Points on a hilly landscape, in no order, each with its height.
From any point a ball rolls to the lowest of the 2 points nearest to it. It stops when none of these is lower. Distance is the straight distance between rows; heights are no part of it.
Z479 height 3.21: 118  116  99  98  133  91  101  114  102  80  97  84  115  95  141  115  78  90  115  112  106  108  101  94  108  93
Z403 height 3.37: 106  94  114  103  111  90  97  115  100  91  74  114  123  87  112  117  102  90  86  96  103  107  90  120  95  116
Z701 height 2.22: 106  70  95  101  70  118  104  85  97  116  112  113  74  100  58  99  119  126  89  83  105  96  95  117  91  87
Z70 height 4.23: 97  126  106  113  81  92  60  102  102  80  89  108  131  91  95  84  105  96  91  108  99  88  98  117  92  109
Z493 height 3.91: 86  101  109  85  108  90  112  128  98  96  85  111  123  92  119  127  99  80  86  100  79  112  88  126  108  123
Z745 height 4.10: 126  128  72  108  120  104  89  105  110  80  99  100  133  88  128  111  73  79  110  120  126  99  126  124  107  96
Z321 height 4.53: 70  99  113  93  108  88  120  99  105  118  97  118  94  86  95  117  106  121  79  103  114  96  100  106  118  116
Z340 height 5.42: 87  112  113  112  78  96  98  90  91  99  97  111  98  107  73  95  116  126  82  92  94  77  107  103  111  97
Z929 height 3.78: 106  125  101  100  117  90  80  105  100  80  90  83  118  100  135  98  99  79  109  105  100  106  107  106  106  106
Z48 height 5.37: 75  108  86  105  67  111  116  77  103  126  134  106  85  145  59  76  136  122  81  86  86  99  104  94  82  110
Z591 height 3.38: 88  74  97  81  84  128  114  89  113  134  108  104  78  111  80  99  128  92  79  100  116  122  92  114  77  119
Z853 height 3.76: 106  73  95  89  80  129  94  87  112  124  113  98  78  112  70  82  118  83  85  87  108  121  92  109  58  105
Z430 height 4.51: 121  84  101  77  79  106  104  95  101  101  107  96  83  129  92  93  114  87  70  72  83  110  108  87  65  106
Z297 height 4.11: 112  57  109  95  117  100  119  109  101  102  85  103  91  86  108  126  94  97  98  96  118  114  84  94  91  98
Z320 height 2.17: 122  86  106  126  69  90  69  97  91  83  92  116  103  94  64  86  109  115  102  91  84  78  93  119  91  92
Z528 height 4.91: 105  112  105  104  97  98  88  83  94  98  95  88  98  103  103  88  123  101  102  105  105  106  103  90  102  106
Z104 height 3.31: 98  123  102  106  125  87  115  112  102  87  89  111  119  88  127  117  80  108  89  108  111  92  112  99  124  101
Z334 height 6.47: 88  126  110  112  112  98  115  102  96  85  94  97  101  92  98  101  73  132  97  108  101  62  109  86  127  68
Z286 height 5.69: 85  106  108  86  89  110  92  101  102  116  99  98  122  97  115  104  124  63  93  111  81  118  82  135  79  128
Z9 height 5.33: 94  119  93  95  112  111  86  104  115  97  101  88  113  86  103  102  79  113  107  123  120  103  113  107  110  90
Z454 height 5.29: 106  72  107  80  96  114  112  112  97  114  96  105  98  106  100  110  120  55  69  88  94  123  91  129  68  125
Z99 height 3.93: 95  143  66  127  91  108  51  88  121  103  113  96  116  109  82  46  75  102  131  111  88  89  125  86  114  94
Z177 height 4.34: 128  79  107  113  111  93  110  102  94  88  96  95  94  88  99  112  94  125  120  100  110  95  95  86  99  74
Z165 height 3.32: 121  94  84  120  76  90  85  76  74  100  106  85  73  108  70  77  119  116  146  93  76  92  101  99  115  81
Z901 height 6.24: 76  94  112  74  99  111  103  99  105  126  102  87  96  97  106  105  118  85  96  118  104  120  85  110  100  119
Z444 height 2.65: 112  63  105  82  84  106  115  99  108  106  108  103  68  113  86  111  87  110  80  79  84  96  99  81  69  90
Z378 height 4.52: 92  72  114  69  100  102  124  105  105  115  105  91  79  112  111  118  110  80  84  95  96  116  100  88  79  115
Z547 height 4.73: 82  84  119  106  103  80  143  110  90  92  96  116  81  91  107  126  73  125  116  84  98  73  85  59  105  83
Z185 height 2.57: 96  77  120  83  121  112  104  115  109  115  91  77  98  88  117  126  88  85  117  114  104  119  73  101  87  95
Z621 height 2.39: 127  71  114  112  105  103  80  98  95  94  98  75  82  97  93  101  107  93  121  106  114  115  80  97  83  87
Z790 height 4.82: 68  75  120  83  108  84  137  123  105  103  101  113  88  94  113  128  68  118  96  85  100  89  85  67  104  99
Z344 height 1.49: 80  96  83  89  147  89  139  123  105  103  91  117  108  68  151  129  62  84  116  106  116  106  95  87  136  106
Z825 height 6.65: 81  128  89  79  110  116  95  97  111  118  104  80  114  88  127  104  115  72  119  126  87  123  94  112  103  110
Z810 height 2.47: 109  122  87  115  107  103  66  85  100  99  106  71  95  108  105  71  111  103  137  111  105  108  100  74  109  97
Z571 height 6.05: 87  97  106  87  90  110  89  101  100  123  111  76  98  116  98  87  127  80  109  106  99  120  85  104  78  120
Z737 height 3.90: 115  110  106  109  113  87  92  102  101  73  96  90  109  90  114  108  80  115  117  113  107  94  104  89  109  74
Z588 height 4.50: 112  49  103  102  114  95  137  110  92  108  87  125  81  89  105  129  87  106  100  77  118  104  89  73  96  96
Z5 height 3.95: 125  75  93  98  71  107  91  83  90  101  114  97  80  123  75  89  116  97  93  75  80  101  107  93  71  90
Z644 height 3.40: 124  123  67  110  109  114  68  92  121  90  108  95  126  99  116  86  70  75  122  123  130  102  123  116  102  88
Z533 height 4.60: 126  101  106  111  97  85  78  91  86  77  94  83  97  102  108  96  112  98  118  95  96  102  96  84  100  87
Z61 height 3.89: 112  94  108  109  93  94  70  107  101  86  88  106  118  91  99  90  115  87  98  104  102  106  90  121  84  114
Z885 height 1.60: 106  87  110  93  117  108  90  105  110  96  97  76  96  87  101  105  89  100  123  119  117  117  82  92  94  85
Z977 height 7.47: 89  146  103  106  109  88  105  91  89  93  97  100  105  106  104  92  105  120  85  104  91  74  119  91  125  95
Z889 height 5.18: 89  104  109  101  78  102  89  84  101  110  107  96  103  109  77  84  122  114  97  97  96  98  97  94  92  106
Z663 height 3.24: 141  97  94  117  123  98  77  97  103  80  92  91  113  82  108  94  98  90  119  112  127  111  92  113  95  87
Z434 height 6.23: 87  149  103  101  114  101  113  103  105  86  103  90  108  110  117  93  60  117  97  124  104  65  125  80  126  78
Z703 height 5.86: 78  95  95  89  81  112  100  86  105  138  128  84  94  140  90  74  138  80  100  96  92  135  87  96  77  122
Z675 height 5.84: 87  94  100  102  72  103  141  86  74  110  109  112  75  110  68  103  111  139  83  83  87  65  114  100  114  84
Z659 height 6.43: 60  111  108  72  108  119  106  110  117  122  102  80  104  85  115  115  101  88  115  130  91  116  81  117  107  108
Z818 height 5.11: 100  133  90  95  130  97  107  117  103  87  94  103  134  87  141  125  78  74  96  110  96  105  107  125  120  111
Z290 height 7.29: 86  149  94  115  98  100  85  86  96  94  108  87  107  115  96  67  106  113  107  109  93  83  119  81  126  94
Z652 height 3.96: 105  114  101  108  109  84  100  104  89  96  88  112  118  87  118  110  126  83  82  104  109  108  113  116  105  121
Z384 height 2.37: 107  106  91  95  136  83  123  123  99  83  90  111  108  82  145  127  70  94  111  108  116  101  108  83  117  96
Z441 height 4.43: 99  89  103  119  115  87  131  113  84  87  82  128  97  83  104  123  85  129  99  94  116  85  101  87  119  95
Z368 height 3.01: 110  114  90  118  93  96  73  83  95  98  111  85  88  107  80  75  111  115  134  100  88  96  105  90  117  80
Z196 height 1.62: 119  121  85  109  117  103  62  89  107  92  100  83  102  93  116  78  113  76  129  120  111  118  100  94  101  100
Z831 height 2.56: 136  118  82  116  128  105  72  94  109  81  103  77  112  90  118  86  82  85  133  118  124  116  111  97  99  88
Z768 height 4.14: 71  79  105  91  102  82  146  92  86  123  102  128  78  94  96  116  112  115  70  89  116  96  107  86  121  114
Z713 height 1.58: 111  81  89  113  57  109  80  85  98  99  102  117  85  100  50  85  118  119  102  86  94  87  91  126  90  90
Z524 height 3.25: 129  77  98  119  86  106  88  84  85  104  93  115  88  91  74  97  126  101  98  87  110  103  102  115  81  101
Z223 height 4.93: 75  112  101  95  106  111  99  105  114  108  95  104  103  80  90  106  99  120  92  122  117  101  100  111  119  104
Z895 height 4.26: 94  136  86  127  76  102  54  88  113  95  107  103  113  102  73  52  89  113  121  109  79  77  104  103  107  93
Z777 height 4.29: 129  101  102  119  100  76  87  91  91  67  103  85  106  99  96  91  89  116  131  99  91  83  98  93  116  67
Z656 height 3.79: 89  70  110  65  91  97  133  107  108  108  111  102  77  120  103  122  94  102  71  78  92  98  100  73  79  103
Z116 height 3.56: 119  86  96  105  70  94  94  79  75  98  107  91  74  117  75  91  119  112  117  77  78  90  105  91  101  88
Z883 height 6.76: 105  88  110  113  81  88  117  109  84  74  95  101  98  98  78  105  80  137  111  93  80  63  93  99  105  64
Z887 height 5.50: 96  140  94  87  120  96  107  119  111  76  104  90  129  106  149  117  61  81  96  116  93  93  119  105  119  99
Z293 height 4.59: 97  106  112  118  94  93  79  110  107  80  82  119  123  85  80  98  88  116  85  108  100  84  95  120  96  95
Z738 height 3.75: 75  66  96  74  113  80  150  112  88  117  98  135  88  92  109  119  103  97  65  75  107  104  106  92  121  129
Z997 height 5.64: 73  111  100  110  67  103  120  80  88  119  114  119  79  118  59  90  129  133  74  91  95  73  105  108  113  101
Z669 height 4.99: 100  96  76  102  62  115  98  81  108  117  136  111  82  129  63  67  125  99  80  80  83  106  106  97  66  107
Z303 height 5.65: 63  110  102  97  73  111  104  90  103  133  122  93  95  138  77  78  133  107  91  96  92  115  97  93  91  124
Z54 height 4.46: 67  71  115  79  99  85  136  120  103  109  98  121  85  113  107  121  82  105  70  72  92  87  99  76  98  117
Z181 height 2.78: 128  69  102  113  80  100  95  101  91  88  89  117  99  96  68  111  106  117  90  78  99  87  98  120  86  93
Z796 height 1.11: 103  73  114  91  78  101  90  104  107  92  99  96  93  115  82  103  88  109  91  83  83  94  91  99  77  90
Z985 height 2.97: 136  59  108  106  88  113  77  95  102  101  97  89  83  106  76  91  102  85  103  85  102  108  86  102  70  91
Z579 height 2.35: 94  91  124  97  93  84  99  111  100  87  92  105  108  106  99  111  89  109  83  89  93  89  95  94  94  100
Z892 height 5.89: 80  151  100  85  114  97  111  106  107  94  99  91  115  109  130  103  73  94  89  116  98  81  128  95  129  100
Z333 height 2.55: 101  80  103  90  126  90  123  110  86  105  86  108  100  85  127  126  108  76  92  97  109  115  96  106  105  122
Z882 height 3.53: 89  139  75  127  98  109  54  90  106  113  110  88  106  111  89  45  109  104  133  105  94  105  110  88  109  110
Z108 height 3.15: 92  120  122  97  105  83  94  109  95  79  84  93  119  104  125  107  99  97  90  96  89  89  106  99  102  103
Z226 height 3.08: 87  119  90  113  99  116  76  83  102  120  110  87  99  109  91  63  124  107  125  109  102  120  98  89  101  109
Z937 height 4.56: 94  137  106  116  88  91  63  96  102  78  105  94  111  107  80  70  75  109  106  110  79  71  107  94  115  82
Z891 height 4.88: 102  127  113  105  102  85  78  102  104  72  107  79  110  119  105  86  75  110  114  106  81  85  105  80  111  83
Z130 height 7.08: 84  153  82  102  102  110  75  95  110  102  114  77  115  115  121  76  96  90  110  114  100  98  122  91  121  104
Z486 height 3.66: 130  57  109  108  107  108  107  96  88  103  87  110  87  90  90  113  106  94  94  88  117  106  96  102  79  95
Z835 height 1.65: 94  98  94  88  125  98  118  111  100  110  83  110  114  68  128  125  92  84  101  116  107  117  99  121  120  114
Z328 height 5.51: 102  80  107  91  93  115  83  107  102  109  91  95  104  95  99  96  116  62  88  103  102  117  78  127  64  123
Z680 height 4.45: 110  91  84  78  80  117  101  85  118  114  128  101  77  131  80  72  121  83  70  83  79  121  110  92  51  112
Z167 height 0.42: 77  97  89  75  133  97  135  119  105  110  99  109  108  65  140  129  73  82  107  115  93  112  91  114  136  106
Z242 height 3.39: 121  77  100  108  84  113  71  83  100  117  106  91  84  108  71  72  122  80  106  93  104  115  84  103  65  112
Z414 height 2.84: 82  84  101  95  77  121  97  87  110  130  111  112  81  106  66  99  125  122  86  98  114  110  91  111  84  107
Z168 height 3.74: 126  89  100  119  120  100  89  109  102  85  83  113  112  73  99  105  95  104  104  111  132  105  102  118  104  99
Z510 height 4.64: 129  58  104  112  101  96  129  98  75  91  91  117  84  88  100  128  97  121  114  80  110  92  96  80  98  75
Z962 height 6.85: 83  153  80  91  114  111  91  97  100  108  111  79  115  109  136  92  110  74  116  119  87  116  109  101  119  113
Z171 height 4.96: 98  68  101  61  104  103  137  111  98  122  105  109  88  107  115  117  108  61  65  88  86  124  94  105  78  125
Z252 height 3.23: 86  69  100  96  116  84  135  124  93  108  88  127  105  84  119  126  94  93  76  84  111  107  88  99  121  121
Z474 height 6.64: 84  104  119  105  88  99  118  104  93  93  93  102  93  97  77  101  78  144  93  103  89  65  91  96  115  77
Z155 height 4.02: 109  112  97  125  130  83  124  120  100  73  84  130  120  86  111  117  67  125  98  98  110  81  114  94  122  83
Z267 height 4.65: 118  127  73  90  127  114  100  106  112  90  102  94  123  89  144  128  83  59  116  116  108  109  119  132  114  97

Where does a ball stop that starts at each point below?
Z588 | Z713
Z334 | Z196
Z223 | Z167
Z937 | Z196
Z130 | Z680
Z430 | Z196

Call two points neighbours if one is among the 2 nearest of the other. Go from one point of each pair to the other, from neighbour to neighbour, staying as low as possible. Name the highest point that can't be avoided.
Z196 and Z680 | Z430
Z384 and Z796 | Z929
Z167 and Z196 | Z493
Z196 and Z403 | Z168
Z713 and Z737 | Z510
Z713 and Z885 | Z853

Write out the way that a ball takes from each point below.
Z290 | Z130 Z962 Z825 Z659 Z901 Z571 Z703 Z303 Z48 Z669 Z680
Z977 | Z334 Z434 Z892 Z887 Z818 Z267 Z745 Z644 Z831 Z196
Z474 | Z334 Z434 Z892 Z887 Z818 Z267 Z745 Z644 Z831 Z196
